Each row is a point on a tangle of strands that fork and nearly touch. The rows are in no order.
Points whose rows are less than 109 apart are linked; no others are. Some points are linked to none.
j205: [ 46 -35 -17 -29 -18  43 -27  11  16 -37 -35  -2 -39  -6   5  43 -34 -13
 -25  -4 -55   0  10]
j111: [-67 -23  19  16  62  -2   1  -3 -58  41   6 -11  32   2 -11  -5  -2 -15
   5 -22  -9  35 -42]
j208: [-19 -23 -11  13  33  31 -14  26   3   2 -21 -17 -27 -28  35 -19  -9  -3
 -17  -3   9  23   3]
j251: [ 26 -52  16  31  24 -23  23  22  43  -6 -16   0   3  10  49 -38  17 -32
   5  -6  55   9 -30]
j401: [-14  49   7 -21  -2 -17  44 -42   0  -7  27 -18  26  35  -7  -5   4   9
  -2  14 -43  15  45]
j760: [ 51 -36   5   7   0   2  25  31  57 -28 -28  12  -5  27  40 -16  15 -26
 -21   7  12 -29   0]
j362: [ 41  11  34 -36 -17  21  -1 -42   2  22  14  -5  13  -2  -9  -4  -6  13
  12  12  32  18  -4]
j446: [ 32  13   7 -12 -54 -23 -12 -48  19 -26  -9  45  -1  19 -18  -5 -53 -23
  -6  -7   3 -30 -16]
j88: [-12 -35  25 -31  20   2 -23 -37   6  -2 -32   5   9  -3   3  46 -11 -26
 -24  10  30   5 -62]
j863: [ 25  30 -35 -25  -2 -20   2  30  19   9   3   5 -17  46 -46  36  69  11
  -5  75   6 -28   5]
j144: [ 10  23 -27 -27 -41 -17 -31  14 -14  -1   0   5 -31   2 -30   8 -14  20
   7  17  41 -64  -5]
j146: [ 16  -9  37  50  11 -44  23   2  20 -25 -13  20  12  -6  41 -41  -8   2
  15 -14  48   3  -8]
j614: [-10  27  19 -18 -43  26  40  36   7  -1  34 -22 -17 -31 -65  -4 -29  -3
   5  -8 -42  20  -9]
j379: [-36  -7 -37 -19 -16 -19   1  50   3   9   1 -20 -27   4 -34  -3  11  12
   4   7  36 -65 -10]
j429: [-48 -23  -4 -16  13  25  -8  65 -29  10  11 -40 -18 -11 -28 -31 -32  29
  21 -31   6   2  13]
j189: [ 13  36 -38 -28  27  19  -4 -20  31 -59 -25 -19  -3  19  22  31  37   9
  12   6 -69 -26  72]
j704: [ 66   2  54  16 -19   3  16 -28  24   3 -11  35  15   4  16   0   2  11
 -16   8  17  38   6]
j110: [ 15  27 -11  15  -5   2  38  49  11 -39  38  17 -14  -2 -63 -46  24  16
  15   2 -18 -32 -15]
j841: [  6 -60 -10   4  -6  16  26 -29 -22  20  48  29  41  10  11  19  27 -15
 -38  -8 -16  14 -52]
j261: [ 80 -27  -2 -14  10  41 -20   0 -17 -40 -11  -4 -25 -14  30   4 -25   9
  10  -5 -52  13  37]
j542: [ 16 -19  -6  66  13   7   8  24  16  13 -19  40  10  11  52  12  41   1
 -42  -6 -18  15  17]
j136: [  4 -13 -25  15 -21  32 -47   5 -11  60   9  18  -6 -17  13  46  29 -26
 -31  30  14  16 -37]
j434: [ 25  11  -3  41 -23 -14 -51 -43  13  13 -17  57  17   2  39   6  -5 -36
 -12   4  18 -23 -24]
j702: [ -4  18   3 -23 -49  20 -19  19  11  64  41 -13  -1 -21 -35  17  30 -28
  28   8  39  -1 -35]
j182: [-49   0 -41  41  10  -1 -57  -2 -22  -5 -10   7  -6 -65  56  51  25   7
 -19  -2   9   8   0]
j747: [-76 -16  36 -26  35  -1   2   8 -16  37  -5 -35  22  -6 -34  14  12 -16
  15 -31  25  27 -41]
j32: [-80  -2  30 -31  17 -17  17   9  16  -8 -30 -45   1 -12 -28   5 -23   4
  15 -10  28  11 -10]
j361: [-60 -13  -5 -21  -1  -5  26   7  21 -53 -23 -42 -22 -35  -2   1 -34   5
  -6 -17 -12  -7  12]
j20: [-63 -11  -6  25  59  15   9   9  -3  -9   9  -6   2 -37  31 -36  -2 -32
  -1 -42  18  20 -29]
j636: [-18  -8  24   1  23 -45 -18  36  13  49 -22 -19   6  17  -6 -39  25   9
  48 -15  85   1   0]
j988: [ 31  -7  19   1 -23 -17 -15 -63 -15 -16 -21  31  15  31 -16  -6 -73  -7
  -8 -10 -33  17   5]
j368: [-26  -7  10  25  10   5  40 -16  54 -35 -31   5  24  -3  50  17  11 -19
 -18 -36 -50  14  34]
j331: [ 21  13 -15  36  13  21  20  59  20 -51  10  12 -21 -36  -7 -21  34  11
  -4  -1 -37 -10  12]
j257: [ 33  42  28 -35 -24  -3  12  -6 -16 -10  11 -22 -27  14 -53 -10 -58  37
  27   5 -18  36  41]
j213: [ 31  23 -18  18 -49  -5 -35 -47  19 -23 -15  54  -6   1  22  16 -29 -38
   0 -35 -25 -39  10]
j247: [  6  -4   7  62   1 -29 -31   2  13  45 -27  41  21  12  51  14  27 -44
 -12  24  31   6 -26]
j94: [-12 -13  32 -13  56 -38 -13 -40 -27 -17 -50  -5  14  17   0 -13 -31  43
  13  -7  42 -10  -1]
j164: [-10  -5 -25 -13  12  32  19  -6  48 -42 -31 -15   2  17  30  17  18 -23
 -17 -13 -66 -30  36]
j91: [ 46  37  -8 -50 -28  12 -37 -21  -2  26  10 -13 -21  21 -16   9   3  19
  16  39  40 -25  12]
j908: [ 39  41  29   8  -6 -14  34  32 -24 -12  22  -2 -20  -1 -44 -23 -10  75
  11  -2 -12  33  39]
j695: [ 32 -26  -9   1  -4  -7  -9 -21 -74  20  35  25  33   5  32  31  16  33
  19  41 -18  -9  16]
j972: [-50 -16  -9  44  24 -35 -17 -47 -43 -48 -12  30  16 -39  28  13 -26   9
 -10 -43 -22   8 -17]
j507: [ 32 -33  17  30  15  -1  -9 -11   6  -8 -40  27   3  -3  38  21  -1  27
 -36  -3   2  30  11]
j376: [ 19 -22 -13  35   1 -12   3   9  18  37   3  18   8 -11  39   5  73  -4
 -16  22  32  -2 -10]
j479: [  9  11  31   4  32 -36 -22 -24 -14  28 -28   0  11  27  -4 -33   2  42
  25  -1  77  -7  10]
j963: [ -4 -46  14  -5  -1   9  53  -1   5  -6  27   7  17   5  -9 -22  10   0
 -23 -26   6  10 -32]
j282: [-19 -23 -25 -34 -16  15 -19   0  12 -19 -35 -29 -18 -12   5  61 -28 -15
 -27  18 -38   5  13]
j527: [-35  -6 -33 -28 -21 -21  -8   6  -2  64   8 -14  -3  38 -47 -11  12 -12
   7  18  36 -48 -19]
j673: [-74   6   8  17  19  -6   9  33  17 -13  24 -35   4 -49  27 -23   7 -38
  44 -42  41   3 -29]
j58: [-50  23  31  23  66   3  -3  -8 -29  25  -2  10  11 -26  11 -19   0 -56
  -6 -39  14  31 -64]
j223: [-12  39   0 -20 -34 -18 -22   1  21  53  17 -24   2  24 -16 -14  -2 -40
  46  22  59 -26 -11]
j774: [ 38 -34 -28  -9  -2  51   1 -30 -25  17  61   8  28  -2  21 -13  36 -25
 -10  -6 -21  -6 -30]
j748: [  1 -13  -1 -21 -24  20 -34 -12  30  12 -14   2 -15 -21  17  43  -2 -44
 -16  24  34  -6 -42]
j552: [ 15  28 -22 -55  13  -2  14  24  34  -9  -6 -36 -28  43 -26  -4  38  16
   5  55  12 -33  34]
j468: [ 46   8 -22 -50  26  -6  -1  14 -28  -7   7 -29 -11  57  -9   9  19  53
  18  57  -5 -21  44]
j659: [ -6 -20   5 -12 -12  18  37  69 -12 -16  10 -19 -33  -9 -57 -10 -25  30
 -11  -7 -14   2  -9]
j178: [ 40 -19 -25  20  26  63 -24  17  -5 -12   1  -1 -24 -28  55 -19 -11  -6
 -17 -18 -43  28  22]
j531: [-23  41  15 -17 -13 -12  21 -12  11 -11  -2 -29 -19  -1 -35 -38 -62   9
  19 -11 -12   5  35]
j447: [-39 -11 -25  -4  -1  23 -20 -16 -12  23  22  -2  -3  -1  -3 -30 -26 -34
  -2 -11   5 -20 -30]
j375: [  7  20  -5 -22 -28   0   0  11   4 -54  -6 -20 -47 -43 -25  -5 -39  22
  13 -18 -15 -11  22]
j243: [ -6  21 -10 -35 -24 -14  14  -2  12 -29 -16 -24 -10   3 -19  69   0  20
 -18  29 -34   6  28]
j775: [-16 -22  14  14   7 -27  -9 -52 -29 -34 -12  25  11  -7  -8  -4 -64   0
  -5 -31 -15   5 -27]
j520: [ 16 -16 -12  24   2  14 -49 -27 -47  42  14  15  27 -16  31  43  24  13
  -8  27   2  20 -15]
j814: [  0  -2  33  23  -3 -25  23  46  11  13  10  -4   0  -3  -5 -47   6  14
  34 -24  57  -1   0]
j60: [  0  59  -8  16  -6  10   7 -40  -2  24  26 -10  29   5  28  -8  36  -3
   0  16 -39  23  49]
j408: [ 33  60  19  37 -25 -17  42  44  -3  -9  40  31  -6  -5 -52 -17  18  28
   7  12 -17  21  10]
j640: [ -3  45   2 -11 -46  20  12  45   0  39  47  -7 -14  -8 -68 -10   3 -15
  19  12  -2  -2 -20]
j339: [ 46  -4   0 -30   1 -13   2  -5 -61  17  36   4  14  42 -11   0 -14  47
  35  37  -3 -16  33]
j98: [ 22  16 -23  12  -3   1  20  22   0  21  12   3   6   7 -15  16  73  12
 -15  38 -14  -3   8]
j929: [-10  25   7  34   8   0  -5 -55  -6   6 -14   3  40  -5  43  21   2   3
   0  -7 -55  47  50]
j93: [-54 -27 -19  -4  27  16 -28  28 -32  15  20 -10  -4   2 -22 -55 -34  -5
  19 -53  29 -20 -24]
j386: [ 11   4   5 -40  -2 -19  44 -19  -2 -35  -5 -16  12  51 -21  23 -17  25
  -7  24 -52   3  34]
j764: [-24 -27 -17  23  -3   5  26  17  11  18   7  13   6  24  -6 -30   6 -31
 -34   0 -16 -15 -18]
j398: [-15   4   8  37   2 -16  -7 -56   7 -37 -25  25  23 -31  45  13  -4  -3
  -6 -46 -36  19  23]

A fork is a point with three links. Follow the links from the first point to the second and name the forks in between, in order.
j368; j261 => j398
j963; j972 => j376
j178; j704 => j398 > j376
j552; j282 => j376 > j398
j375; j988 => j20 > j398
j446; j32 => j398 > j20

A fork is a point with three links, a tip a point with one. Leave the first point through the second and follow the links. Name the first fork or tip that comes.
j963; j764 => j376
j331; j110 => j20
j58; j111 => j331
j527; j223 => j774
j98; j863 => j88
j208; j178 => j398
